Points on a hilly landscape, in no order, each with its height.
A climber steps from a point to the highest of its 2 nearest points, and stops where none of them is higher. Distance is the straight distance between rows; heights are no part of it.
<33> h=39.2: [-17   5   0 -13 -19 -20  -7  10 -24   9   2  30  14  35 -23  43  18   2
   9  15 -22 -55 -61  -3  -9  -3  -3  -7 -41 -17   5 -16  24 -11   3  10
   5  12  -5  -4 -14 -10 -12 -25  22  14  27 -12  23 -18   1]
<745> h=62.3: [ 26   2   9   7  11  41  26 -27   4 -35   3  16   1 -35  35 -63 -16  30
 -22  -1  22  46  76  -7  -5  37 -18  27  20  25 -28  21  14   6 -27 -18
   3  -7  15  36  16  19  10  21 -33  -9 -19 -20 -27  10  -6]
<345> h=73.5: [-10  13 -11 -13  17  54  -5 -30 -19   7  -5 -36   8  -7  -9 -34 -56 -18
  15  10  -9  36  65  24  19   5 -11   1   3  35  56  49 -32  64   0 -12
 -27 -12 -27   2 -19  16  23   6 -25   5   3  46  -3  17  -9]
<525> h=60.3: [-12  -4  20  23 -13 -37 -15  14 -19  17 -18  29  -5  23  -6  24  29  35
  20  14 -21 -37 -56 -29 -21   5  20  -8   7 -22  -8 -29  25 -36  29  35
   2   6  40   6  11   0 -24 -24  32  -9   5 -24  19 -28  -7]
<467> h=34.1: [ 14 -29 -15 -34 -25 -19   3  -3  18  -9   9  20  29  -2  -3  36   6 -40
 -26  -6  30 -23 -19   9  38  -5 -20  -8 -11 -22  -9 -29  -7  19   4  -6
  -6  29  -3 -37   7 -13  13   1  -6   1  23   8  29 -13  24]
<510> h=61.5: [  3 -26  25  58  19 -58  22  18  -5 -15   2   9  16  11  12   8  30  49
 -13 -27 -24  -9 -22 -22 -32   6  41  12  32 -26  -3 -43  14 -61  14 -17
  40 -14  19  26  28 -21 -18  20  41  -2 -31 -56  11  -4 -18]
<615> h=67.2: [-13  -3  13  41   2 -12  15  14  23 -11  -8   7  26   8  37 -27  20  21
 -43 -23  -4   3  35   9  15  13   6   2  21 -12 -23 -30  24 -48 -25 -36
  40   6  -2  39  28 -24 -15  26  -7  -3 -12 -35  16  13  -5]
<548> h=54.6: [ 15   8  33  34  40  17  29   3  10 -24  -9 -16  -4 -31   7 -73 -20  40
 -36   6  -5  65  48 -12 -37  24   1  58  22  23 -26  14  13 -24 -36 -16
   6 -18  44  37  33   4  -2  38 -12 -30 -23 -21 -36  13 -37]
<906> h=57.0: [ -5 -24  18  58  11 -42  24  21   2 -11   0  15  22  17  28  -6  34  46
 -24 -33 -12   0  -5 -17 -21   9  40  11  20 -23   1 -39  23 -56   9 -23
  38  -9   6  32  20 -19 -16  25  22   4 -25 -53  19   1 -17]
<1022> h=15.2: [  7 -21 -30 -56 -27   7 -50 -19  -5  -6  14  11  30   6 -13  50   5 -41
  12 -11  13 -27 -37  16  21   0  -5 -12 -19  -2   2  18 -39  28   3   6
 -28  -2 -34 -39 -24   5  12 -26   6  22  36  21 -14   6  20]
<855> h=56.7: [-14   6  36  59  19  -7  16  10  -7 -13  -2 -13  -1 -35   7 -61 -14  48
 -29  15 -17  48  33  -1 -42  27  10  60  14  11 -40  -5  15 -42 -14 -27
  16 -10  41  43  54  -8 -10  35  12 -15 -22 -47 -18  -4 -44]
<883> h=66.6: [ 13  -3  16  28  23  20  25 -16  13 -23 -10  12   2 -27  20 -67  -3  28
 -39   1   8  57  70 -18 -22  28  -8  33  23  28 -45   3  21 -13 -31 -23
   9   5  39  28  34   6   2  28 -25 -19 -18 -21 -25   8 -17]
<85> h=18.0: [  7 -18 -25 -53 -35  -3 -47 -22  -1  -4   6  19  29  17 -14  50   5 -43
  -4 -15  16 -32 -49  12  21  -7  -2 -17 -10  -5  -1   9 -33  27  -2  -1
 -21  -3 -21 -41 -21  -2   9 -28  -4  15  34  15  -5   0  17]
<65> h=24.5: [ -6  21 -20 -39  -1  18 -26  20 -22  22  11 -11 -16   3 -32  33 -14 -36
  52   5  -1 -19  -5  14   0 -23  -7  -5 -29   1  26  29 -45  62  -1  20
 -22   2 -47 -31 -38   5  13 -23  27  20  10  36  -3 -21  21]
<653> h=66.4: [  2  19   1 -10  17  30   7 -17 -14   2  -4 -26 -21 -10 -28   0 -41   0
  24   3  -7  33  28 -16 -12 -14  11 -17  -1  27  58  25  -7  47  15  14
 -10  -9 -25  -6 -31  16   6  -1 -14  -5   0  35 -18   9  -3]
<568> h=68.0: [ -6   2 -22 -10  21  52  -3 -18   4  -3 -13 -24  15   2   1 -38 -50  -4
  17  -8  -5  36  57  23  15   9 -16   8   3  29  44  44  -5  47 -17  -7
  -8 -12  -5   9 -18   3  37   9 -15  -6 -20  20 -14  18  -4]
<328> h=59.5: [ 24   5  -6  -3  12  51  27 -26  -4 -33  17  10  -1 -33  30 -57 -24  19
 -20   2  24  39  81   5   9  34 -28  32  11  23 -24  28   4  10 -25 -23
   7  -8  -6  30  15  19  17  23 -35   2 -28 -15 -24  10  -8]
<474> h=64.7: [-23 -10  15  53  -3 -12  13  13  14 -15 -10  11  25   0  28 -31  16  31
 -38 -18 -12  16  39   8   1  16  13  15  20  -1 -29 -25  29 -48 -23 -34
  35   9   5  47  36 -10 -20  26  -4  -5 -13 -45  19  15 -17]
<241> h=49.7: [ 14   9   1  12  18  31  10   3  -5 -32   6 -14   2 -31  12 -41 -17  34
  -1   6  -3  21  39  16 -21  20  -8  34  32  25  -9  41   2   6 -32  -3
   9 -10  16  44   5  13  -4  24 -14 -13 -21 -21  -9  10 -10]
<110> h=62.4: [-25 -14  21  64  -7 -13   9  13   3 -18  -4  12  24 -16  26 -29  12  41
 -33 -10 -16  24  35   4 -17  19  20  30  23   0 -35 -25  28 -50 -11 -29
  29   7  12  53  40  -5 -21  29   7 -12 -19 -52  12   7 -28]
<335> h=77.8: [-11  19  -6  -8  15  52   3 -26 -29   9   1 -29  -3  -5 -20 -23 -50 -12
  14  12  -8  33  56   5   4   1   2  -6  -2  37  63  43 -27  66  11  -3
 -21 -11 -36   0 -26  17  14   0 -24   8   4  46  -5  10 -17]
<1003> h=45.8: [-13  -2   6   1 -28 -25 -14  13 -21   8  -6  35  15  29  -9  39  17  14
   7   7 -21 -49 -52  -1 -11   8   1  -9 -32 -27   3 -24  31 -24  15  18
   1  11   6   5  -8  -7 -13 -30  28   9  22 -13  26 -25   2]
<650> h=41.0: [ 10  21  26   7   2  26   2   7 -28  20  -2 -17 -52 -17 -35  32 -21 -10
  61  16 -16  -6 -13 -23  -8 -47  14 -20 -17  33  18  35 -20  40   1  17
 -23  -8 -24 -10 -45  23 -15 -16   4  -4  -3  44  19  -5  -6]
<1074> h=60.6: [-26 -17  28  70  -8 -15   2  12  -6 -20   7   3  22 -22  21 -34   9  55
 -27  -7 -17  28  28  -5 -27  21  26  37  25  -1 -31 -22  20 -51  -1 -25
  26   3  22  52  43  -2 -19  25  22 -16 -20 -57   7   2 -34]
<552> h=52.9: [-12 -10   8   8 -31 -34 -12  19  -7  21 -21  37  12  27   5  30  23  19
   3   1 -14 -37 -55   4 -10   8   2  -9  -6 -32  -5 -30  32 -35  21  23
   4  10  19   7   2   2 -12 -25  28   8  14 -17  27 -36   8]
<732> h=42.2: [ -5  -6  -2  25 -27 -42  -5  27  14  35 -32  19   6  25  20  36  41  18
  -9  -4  -1 -35 -60  -5  -5  10   1   1  10 -44 -14 -44  28 -44  21  19
  20  12  23   4  14   1  -3   1  23   8   6 -38  29 -33  14]
<752> h=30.8: [ -1  17  27  14  11  12  -8  14  -9  20 -14 -20 -57  -7 -33  16 -13  -2
  55  16 -19   3 -31 -17 -13 -43  21 -17 -26  14  20  16  20   2  -3  28
  -9  -3  -5  -5 -36  10 -11 -15  11 -11  -8  24  -1  13 -16]
<1061> h=73.1: [ -2  -2  12  24   9 -30  26  13  26  -1 -11  -5  21  18  44 -27  45   5
 -41 -22  19 -12   1   1  12  11  11 -11   8 -28  -6 -40  16 -50  -6 -28
  39   5   1  24  19 -37  -8  19  -4  13  -5 -27  16   9   1]
<595> h=69.4: [  8   2  -5 -25  -3 -17   4   4  38 -16  -2  -5   5   4  52 -32  41  -4
 -57 -15  48 -12  12  16  44  10  -5 -31  36 -24 -11 -31  -1 -28  -4 -22
  11  11  11  -1  24 -44  10   0   3   8   3  -7 -10   5  13]
<495> h=11.5: [  4 -19 -37 -57 -11   8 -42 -14  -7  -5  24   7  20   1 -11  40 -12 -44
  25  -1  16 -15 -19  20  20   4  -9   1 -29  -5   6  22 -46  35   6   6
 -32  -2 -48 -37 -16  14  15 -15   3  24  26  28 -18   8  22]
<79> h=51.5: [ -3   0  35  36  -4 -43 -29  16 -41   7  20  17 -16  21 -21  37  31  25
  41  29 -22 -52 -66 -42 -38  -5  21  -6   5 -30 -14 -43  36 -39  19  44
  -2   7  30   4 -18  -7 -33 -25  31  -9   1 -25  13 -15 -12]
<353> h=29.6: [ -4 -17  -7  -5 -32 -41   5  23  28  17 -12  12  15   6  28  27  26 -21
 -26 -12  18 -30 -47  22   4   9 -23 -13   2 -43 -27 -40  25 -38  17  12
   3  21   9  -7   3  -6   1 -10   5  17   3  -9  26 -18  14]
<103> h=30.2: [  3  21   1 -13  16  12   9   0  -5  14 -16 -23 -42  -6 -33   9 -26  -7
  33   5 -13  19  -2 -13 -11 -22   9 -18 -10  22  31  15   7  16   5  27
  -3  -3  -3 -10 -30  14  -4  -4   5  -7  -1  26 -23   7  13]
<181> h=35.5: [  6  14  32   8   3  17   0   7 -15  14 -11 -16 -51 -16 -31  21 -17  -9
  60  21 -17  -1 -22 -21 -11 -44  16 -20 -22  20  22  25   3  23  -6  23
 -18  -4 -13   0 -47  22 -17 -17  11  -4  -4  34   8   2  -6]
<48> h=40.4: [  9  11 -11   2  28  19   7  15 -13  -2   4 -31  -3   4 -16 -21 -23  19
  11   7 -21  18  26   2 -32 -20  -7  16  23  26  43  31  13  12  -2   3
   6  -2   4   3  -5  -9  -3  14 -16  -7 -31  12  -6  16 -12]
<450> h=33.9: [-13   5  -4 -23 -18 -14 -12   0 -17  13  -1  19  18  32 -24  43  13 -11
  -3  10 -16 -48 -63   7   1 -11  -9  -7 -40 -10  -8 -10   8  -1  -6   2
   6   7  -2 -10 -10  -8  -5 -18  14   7  29  -5  18 -15  10]
<1015> h=27.5: [  1  22 -16 -24  14  10   8  -6  -3  12 -10 -19 -29  -4 -23   5 -20 -11
  28   2 -10  19  -5 -12  -3 -10  -1 -12 -13  18  27  16   1  17   9  27
   0  -7  -1 -18 -26  17  -2  -9   2  -6   2  22 -27   6  22]
<864> h=17.7: [ -5  14 -22 -35   1   2 -14   1 -12  14   1  -2 -11   8 -21  22   3 -20
  34   8  -3 -16 -35   3   3 -12  -9 -14 -27   4   0  13 -11  23  -5  30
  -7   0  -9 -12 -35  17  -2 -23  16  -9  16  10 -24  -1  32]
<751> h=74.0: [  2   5   4 -13  -6  -3   2  -4  40 -28   6   5  11   6  44 -35  14   3
 -69 -21  29   0  55  23  42   8 -14 -39  39 -23 -12 -35  -1 -17 -18 -27
  16   5  -2   7  40 -27  24  11 -24  -5 -12 -22 -18  11   8]
<396> h=45.6: [ 10  12  21   7  -1  36  -3  10 -35  23   9 -13 -50  -9 -39  31 -17 -12
  71  20 -23 -15 -15 -33 -15 -57  10 -15 -24  43  11  38 -28  48  -2  19
 -29 -18 -22 -21 -45  19 -11 -14   0   4  -7  52  27  -7 -13]
<402> h=30.5: [  7 -22 -10 -38 -30 -30  -6   0  16  -2   1  20  31   5 -12  47   4 -37
 -23  -6  13 -32 -41  14  24  -8 -20  -8 -14 -16  -9 -26  -1   7  -7  -9
   2  29  -4 -28   1 -16   7  -9  -1   8  30   2  34 -17  27]
<1086> h=47.0: [ 13   8  -3  13  19  26   9  10 -14 -25  10 -24   1 -17   4 -36 -13  38
   0   4 -10  16  30  16 -23   4  -9  32  33  28  12  41   0   6 -25  -3
   9  -7  12  39   2   0  -3  19 -16 -11 -26 -18   2   9 -11]
<157> h=45.7: [ 12 -30 -43 -46 -17  16 -11 -38  17  -2  33   0  15  -3  13 -12  -8 -38
   6   3  35  16  11  11  58  11 -13  -3 -25  -3  -3  34 -34  32  13 -14
 -53  -1 -24 -39  -9  16   5  -9 -20   5  18  51  -6  32  19]
<924> h=38.1: [  8 -33 -30 -47 -28   2 -20 -22  11   0  14  30  29   9  -8  25  -4 -43
 -11  -8  33 -12 -20   3  38  -1  -9 -11 -16 -10 -11  -3 -25  33  10   2
 -23   7  -6 -49  -1   6  21  -8 -26  -4  25  20   5   9  15]
<740> h=59.0: [  4  25   8  -3  10  48   8  -9 -25  10   4 -24 -51 -20 -34  25 -41 -10
  36   7 -12  16  22 -24 -15 -25  14 -15  -9  45  30  33 -27  57  22  16
 -19 -20 -42 -17 -26  26  -5  -6 -18   2   5  46  -8  -1 -17]
<40> h=51.0: [ 10  14   5   7   0  51  -8   3 -27  24  14 -21 -55 -10 -37  31 -25 -10
  76  15 -28  -8  -3 -39 -22 -55   6  -2 -24  61  -1  45 -31  46   3  18
 -33 -34 -24 -31 -42  19  -8 -18  -8  -4  -5  58  15  -6 -22]
<401> h=46.9: [-11 -12  -2  11 -39 -42 -17  27  11  30 -24  26  14  24  21  37  32   8
  -8  -7   0 -40 -62  11  -6   3  -4  -6  -1 -42  -6 -36  32 -38  18  19
   9  10  14  -1   2  -3   0 -20  22  11  11 -23  29 -35  17]
<645> h=72.0: [ -3   6 -17 -11  19  53  -2 -29  -4  -2 -12 -33  11  -6   1 -33 -54 -16
  18  -3  -6  37  65  29  21  14 -15   2   3  29  48  48 -21  56 -15 -15
 -22 -12 -16  13 -18  11  34  11 -17  -3 -11  31 -10  21  -6]
<1057> h=73.9: [  6   1  -3 -14   0 -29  18   5  33 -10  -1  -9   7   5  53 -31  52 -12
 -58  -5  49 -18  -4   7  35   7  -6 -23  22 -31 -22 -36   5 -38   3 -18
  18  17  14   2  19 -42   2   5   1  14   2 -15   4   8  11]
<109> h=78.6: [  2   2   7   4 -10  10   4 -13  38 -29  13  16  19  -6  40 -38   6   8
 -67 -14  30   9  79  21  37  11 -26 -32  33 -20 -14 -29   8  -5 -18 -24
  10   3   2  18  45 -12  29  12 -34 -19 -19 -23 -21  13   1]
<475> h=33.3: [  4  21   6  -7  22   9   7   7  -4  14 -13 -24 -47  -3 -35   7 -21  -1
  32   6 -22  15 -10 -12 -20 -27   8  -8  -7  19  30  15  20  -2   2  21
   5  -4   3 -16 -13   1 -13  -2  -1  -4 -13  20 -17  15  -9]
<449> h=72.9: [  6  -1  12  25   0  23  15 -13  25 -25   0  21  17  -8  37 -38   3   6
 -48 -14  17  18  78   7  11  16 -21 -14  26   5 -34 -20  13  -3 -25 -28
  16   8  14  28  37   3  15  14 -40 -19 -10 -23 -19   6   3]
<248> h=53.6: [ 17   6  23  27  26  24  22  -2   6 -29  -8 -14  -4 -37   4 -62 -16  34
 -21   6  -1  50  42   1 -35  21   1  50  23  21 -28  22   8 -14 -36  -4
   8 -16  45  44  15  13  -1  30 -13 -32 -16 -24 -27  13 -28]
<132> h=75.5: [  2   4   6  19  -9  20  15 -14  35 -26   8  19  15  -7  39 -38   8   8
 -60 -13  26  15  85  13  25  11 -30 -24  26 -13 -27 -23  10  -2 -19 -28
  18  11   8  23  44  -3  24  16 -35 -24 -13 -23 -21   8  -1]
<876> h=21.2: [  5 -18 -19 -44 -33 -16 -35 -16   5   5  -4  22  28  18 -16  48   8 -48
 -18 -10  15 -33 -53  14  27 -13  -4 -17  -7  -7   0  -6 -21  21  -7  -7
  -7  11  -7 -39 -11 -13  15 -22 -15  13  35   8  12 -10  25]
<768> h=22.7: [ -6  23 -18 -30   9   5  -3   4 -10  15  -9  -9 -29   1 -25  13  -5 -10
  34   7  -7  -2 -27  -1   2 -16  -4 -11 -25  11  10  16   0  14  -2  31
   1  -1   2 -12 -29  18  -5 -15  12 -11   7  14 -25   9  31]
<989> h=65.1: [  0  -1 -44 -37  -2  17  -6 -28   5  -2  33 -17  -2  -6  -2  -7 -23 -41
  20   6  17  32  23  22  40  10  -9  11 -33   5  25  31 -42  34   8  -4
 -50  -3 -39 -34 -14  25   9   0 -11  19  15  65  -7   8  22]
<704> h=40.5: [ 12 -39 -31 -47 -29   8 -20 -28  12  -1  18  27  29   8   3   9  -5 -45
  -5  -5  41  -5  -6   9  46   8  -9 -12 -19 -15 -12  14 -29  35  12   1
 -44   6 -18 -50 -11  14  10 -13 -24   5  21  33   0  25  10]
<148> h=54.2: [ -7  28  -6 -16   6  38   9  -2 -22  12   6 -15 -41 -15 -30  19 -41 -20
  35   3  -4  16  27  -8   4 -14  10 -10 -21  26  36  27 -34  58  14  16
 -19 -15 -39 -30 -28  29  -3  -8  -5   8   3  48  -6 -11  -1]
<940> h=24.7: [  2 -29  -3 -15 -34 -43  -6  23  20   6 -10  17  25   5  17  35  14 -27
 -22 -12   9 -33 -43  33   7   5 -25 -14  -8 -41 -19 -37  28 -26  11   7
   0  22   2  -8  -3 -10  -2 -21  14  14  12  -3  31 -18  18]
<107> h=8.2: [ -7 -12 -43 -53  -2   7 -30 -11  -3  -4  28   0   7  -3 -15  28 -16 -49
  29   4  14  -3  -1  27  22   0  -7   9 -41  -6   8  30 -47  42   2   8
 -37   2 -50 -41 -12  19  16  -9  -1  31  19  41 -15   7  25]
<561> h=42.4: [ 14 -34 -35 -43 -24  11  -9 -34  16   0  22  16  23   4   9  -7  -1 -41
  -5  -1  39   4  -1   8  58   6 -14 -10 -20  -7  -9  20 -30  35  17  -8
 -44   3 -12 -43  -6  11  14  -9 -27   0  21  37   0  28   8]
<487> h=54.3: [ 10 -11 -45 -43  -7  19  -9 -36  12   2  36 -19   8  -7   8 -15 -18 -35
  18   6  23  32  21  18  47  12 -13   8 -21   7  17  36 -38  27   9 -14
 -54  -5 -33 -31 -14  19   8  -3 -14  17  20  63  -8  22  20]
<393> h=39.3: [ -7  -9  -4  20 -18 -42  12  21  24  26 -31  12   5  18  27  25  44   7
 -13  -9  12 -29 -52  -6  -4  18   2   4   6 -46 -21 -46  21 -52  27  12
  30  10  22   8  18  -6   3  13  21  14   4 -45  33 -21  11]
<422> h=62.1: [  7  23  14  -2  13  38  11 -21 -20   2  -1 -29 -37 -13 -33  13 -42   0
  32  11 -12  23  25 -24 -19 -21  18 -20  -3  38  45  26 -15  51  20  13
 -12 -15 -34  -7 -30  20  -1  -4 -20   0   1  38 -12   7 -14]
<685> h=69.5: [  6   2  -1 -25   0 -16   3  -2  44 -20  -3  -7   7   4  50 -35  32  -2
 -62 -21  40  -9  31  19  48   9  -6 -37  38 -22 -14 -31  -1 -26 -12 -26
  17   7   4   2  34 -43  17   5  -8   5  -3 -19 -12   7  10]
<611> h=43.7: [ 11  10  -6  12  23  20   4  18 -19 -14  10 -25   0  -4  -9 -30 -17  32
   9  12 -20  12  25  12 -32 -10  -9  26  32  24  30  42   8   7 -17  -3
   4  -4   6  25   0  -8  -7  16 -15 -10 -29  -4   3  10 -13]
<540> h=29.4: [ -8   2 -13 -33 -18 -18 -22  -8 -13  13   2  18  22  30 -27  43  15 -30
 -11   2  -8 -43 -66  10   4 -17  -9 -13 -27  -5  -1  -4  -7   9 -10  -2
   2   3  -2 -24 -15 -12   9 -21   5   6  34   5  10 -12  18]
<712> h=51.9: [ 19   5  12  17  19  24  16  -6   1 -33  -3  -9  -6 -34  10 -50 -16  34
 -13   0  -4  36  42  11 -24  24  -4  39  30  21 -24  31   6  -1 -36  -2
   8  -7  31  47   7  17  -5  22 -17 -19 -19 -24 -18   8  -9]
<849> h=33.7: [ -9  22 -23 -35   5  23 -12  12 -20  16  15  -4 -21  -5 -34  23 -26 -36
  45   4   1  -6   5  14  13  -8   0  -2 -39   4  24  29 -48  59   1  19
 -21  -7 -49 -37 -31  20  14 -13  13  15  10  43  -7 -19  19]
<27> h=55.3: [ -6   2  32  31  -4 -45 -28  10 -33  13   2  24  -9  25 -18  30  35  31
  26  27 -25 -48 -67 -42 -30  -5  26  -9   9 -27  -9 -39  30 -39  21  43
  -1   9  39   3  -5  -2 -29 -28  35 -14   2 -27  15 -22 -10]
<930> h=64.8: [-14  -5  27  39   6 -47  -8  12  -8  21 -29  19  -9  21  -3  25  38  34
  11  16 -26 -30 -60 -33 -19  -3  29  -3  20 -24  -7 -34  21 -45  27  18
  14   5  52   3  23  -9 -17  -6  42 -14  -3 -35  24 -26 -10]
<380> h=40.8: [ -9  18 -30 -37   5  21  -9   3  -9   6  17  -9 -16  -6 -28  16 -27 -39
  37   2   7  10  13  24  19  -2  -3   6 -40   1  24  24 -48  48   1  14
 -30  -6 -47 -39 -26  25  18  -8   3  20  11  47 -12 -12  20]
<1063> h=70.1: [ -8  -1  12  30   1 -22  21  14  25  -7 -10   3  27  13  45 -33  34  14
 -40 -22  10  -7  15   5  18  14   6  -8  14 -27 -16 -38  21 -57 -16 -32
  44   4  -5  36  22 -39 -15  24  -3   6  -7 -32  15  13   3]
<124> h=32.7: [ -5 -12  -5   2 -19 -39  19  20  32  19 -14  10   8   9  33  14  37 -20
 -31 -11  29 -22 -42  15   4  12 -15 -12   8 -47 -25 -38  22 -44  25   9
  14  16  17  -1  10  -1   2  -3   4  17   1 -15  26 -11   8]
<385> h=58.5: [-25  -4  31  69   3  -8  10  11  -8 -15  10  -5   7 -27   5 -44  -1  54
 -20   7 -20  32  26   0 -40  23  21  53  15  -1 -36 -10  16 -42  -2 -23
  20  -2  34  51  50 -10 -14  26  16 -16 -22 -55  -3  -3 -42]
<750> h=36.1: [ 14 -25 -22 -36 -22  -7   4 -13  17  -5  13  25  25   5  -8  30   3 -39
 -21  -5  32 -15 -16  -2  37  -5 -16  -4 -14 -10 -10 -17 -18  22   5  -3
 -12  18   1 -42   9  -2  16  -2 -21  -4  22  13  20  -2  18]
<254> h=5.1: [  0   5 -25 -49  -4   2 -39  -1 -19  12  19  -7  11   7 -20  44   7 -29
  35   3   1 -30 -38  13   0 -13 -15 -16 -19  -2  16  24 -34  36   2  15
 -21   2 -34 -18 -43   5   6 -33  29  17  24  20 -22  -3  28]
<101> h=51.1: [ -7  15 -34 -40   3  15   0 -16  -5   1  28 -12 -12  -6 -13   2 -33 -35
  29   5   8  24  20  20  28   5  -4   4 -35   5  31  27 -39  36  13   8
 -36  -7 -40 -32 -21  28  12  -1  -4  18  12  52 -16  -4  24]
<280> h=68.3: [  7  -2  12  33  14  18  19 -14  17 -22  -9  17   2 -20  22 -52   1  19
 -37  -8   5  42  69 -10 -14  21 -10  22  23  24 -50  -3  21  -6 -31 -24
  19   9  36  34  36  13   0  22 -29 -19 -15 -29 -16   5  -9]
<697> h=70.2: [  5  -4  10  33   5  23  13 -12  16 -21  -3  22   8 -18  32 -45   4  15
 -41 -12   9  30  72  -3  -4  21 -14   5  24  16 -43 -10  19  -5 -27 -26
  19   8  28  34  35   8   3  13 -35 -18 -12 -30 -16   7   0]
<430> h=54.8: [-11 -23  16  59  -4 -34  15  19   0 -14  -2  14  30  11  33 -19  28  44
 -28 -31  -5   3   4 -10 -11  14  34  17  25 -21  -5 -41  28 -58  -1 -27
  42  -6  -1  40  17 -24 -21  20  17   0 -23 -52  19   8 -17]
<642> h=25.5: [ -2  -4 -10 -37 -27 -21 -33 -17  -4  11   5  17  24  26 -24  51  21 -38
 -18  -7   2 -45 -72  12  10 -19  -5 -17 -20 -10   4  -6  -8   9  -9 -12
  -3  11  -6 -30 -24 -18   8 -28  -2  16  41   6  13 -12  15]
<435> h=68.1: [ -5 -19  30  54  29 -58  17  13  -2  -4  -7   4   1  12  -4  19  26  49
   2  -8 -40 -18 -34 -30 -37   3  37   2  25 -18  -5 -36   7 -51  19 -12
  35 -14  34  15  37 -21 -14  15  42  -9 -29 -49  12 -10 -23]
<957> h=38.3: [  8  17  -2   2  32  14   9  10  -8   3   0 -31 -18   9 -26 -11 -26  12
  16   9 -23  21  14  -5 -32 -26  -4   5  11  28  42  17  17   2   4   8
   9  -6   2  -9  -7 -11  -5  11 -16  -5 -26  16 -13  16 -15]
<950> h=73.0: [ -9  22  -9 -15  13  40   5 -29 -21   9   4 -26 -11  -9 -17 -10 -48 -12
  19   6  -4  36  42  -4   5  -1   5  -8  -2  30  63  35 -19  53  18   3
 -16 -14 -34  -9 -27  21   8   0 -20   6   2  46 -11   5  -5]
<1024> h=56.8: [-14  -6  15  17 -22 -31  -9  16  -9  20 -26  32   2  26   3  29  25  25
   8   4 -15 -35 -54  -9 -14  13  15 -10  -3 -27  -7 -22  28 -33  29  28
   1   5  32   7  10   2 -16 -23  29   0   8 -21  24 -30  -3]
<905> h=69.2: [-11  -5  29  43  21 -49   0  11   3  12 -25   7 -14  17  -9  17  29  43
  17  11 -35 -27 -49 -35 -29   2  34   1  22 -13 -10 -33  11 -42  29   9
  15  -8  53   5  33 -20 -15  -2  34 -18 -11 -39  12 -19 -20]
<113> h=55.5: [  7  22  10   5   6  55  -2  -3 -28  17  10 -26 -56 -15 -37  32 -36  -6
  55  12 -22   4  11 -33 -16 -40  10 -12 -15  56  10  43 -32  54  13  16
 -22 -29 -32 -29 -31  23  -7 -12 -17   1  -3  50   0  -4 -26]
<652> h=55.4: [  0  10  36  50  30   4  25   6   0 -16  -8 -13  -7 -30   6 -69 -20  42
 -31   9 -11  58  43  -2 -42  28   5  62  16  19 -35   3  13 -34 -27 -22
  12 -15  44  37  46  -5  -9  38  -4 -20 -24 -31 -27   3 -42]
<735> h=36.0: [ -3  -8  -1  12 -10 -44  28  18  31  20 -20   6   9  13  36   9  47  -8
 -28  -9  30 -26 -42  -2   4  18  -3  -4   6 -51 -27 -47  21 -48  29   6
  30  14  13   6  19 -13   3  16   7  20   3 -37  26  -4   6]
<261> h=79.0: [  3   1   2   0   4 -32  21   9  32  -6  -9 -10  15  10  49 -29  48  -5
 -52 -13  37 -16  -6   4  28   9  -1 -19  15 -31 -17 -38  10 -47  -1 -23
  34  10   7  16  21 -43   2  11  -3  17   0 -20  10  12   8]
<119> h=64.6: [ 25   2  14  15  23  29  26 -24  10 -31  -6   3   0 -36  26 -73 -16  35
 -27   1  13  65  71 -22 -17  32 -11  37  24  26 -29  16  19  -4 -32 -14
   2  -8  29  32  20  14  10  27 -25 -22 -20 -21 -33  13 -16]
<321> h=26.2: [  2 -27  -7 -26 -33 -36  -4   9  15  -1  -5  14  28   3  -1  41   8 -32
 -22  -9   3 -31 -45  25  16  -5 -23  -9 -14 -27 -10 -31  15 -10   1  -2
   0  26  -7 -19  -2 -16   0 -15   9  11  27   2  35 -16  23]
<448> h=74.7: [-10  -8  39  56  31 -55   9  16  -5   9 -10  -8  -7  11 -12  15  28  42
  18  13 -47 -29 -45 -33 -33  -3  34   2  22 -16  -8 -38  10 -51  29  -6
  28 -14  45   9  39 -30 -16   5  42 -21 -20 -46   7 -14 -24]
<302> h=12.3: [ -4  13 -21 -41  -7   2 -27  -1 -17  12   6  -1   3  12 -17  30   3 -24
  31   4  -1 -25 -40  12  -1 -13 -12 -19 -23  -1   3  18 -20  28  -3  17
 -12  -3 -22 -12 -40  13   4 -27  24   2  18  14 -26  -2  36]
<327> h=30.7: [ -3  18  17   9  18   7  -3  19  -4  20 -17 -24 -57  -2 -31   7 -13   0
  46  20 -23   7 -26 -14 -16 -41  14  -5 -19  17  19  12  25 -13   1  25
   3  -6   1 -12 -18  -2 -13  -7   7  -6 -11  16  -8  13 -19]
<196> h=35.7: [  4  18  -4  -8  27   3  14  13  -8  10  -4 -24 -35   8 -28   0 -16   7
  22  12 -28  11  -6 -12 -23 -17   0   2  -1  22  29  16  17 -11  10  14
   9  -5   5 -15  -6  -8 -18   7  -6   2 -18  10 -14  14  -7]
<500> h=12.7: [ -1  12 -24 -43   2   8 -36  12 -20  19  19 -12   2  10 -26  48   7 -34
  47   9  -2 -27 -26   9  -5 -17 -17 -13 -25  -2  26  26 -37  48   2  13
 -21   6 -46 -26 -46  -3  12 -26  33  22  20  26 -13 -11  24]

Where does a climber stop that starts at each point below?
<1022> => <525>
<321> => <989>
<906> => <448>
<430> => <448>
<353> => <525>
<474> => <261>
<196> => <261>
<752> => <335>
<422> => <335>
<107> => <989>

Two climbers start at each pair of points below. Name the first point that both come to, or write none.
<940>, <1003> => <552>
<768>, <327> => <475>
<33>, <401> => <552>
<113>, <148> => <422>
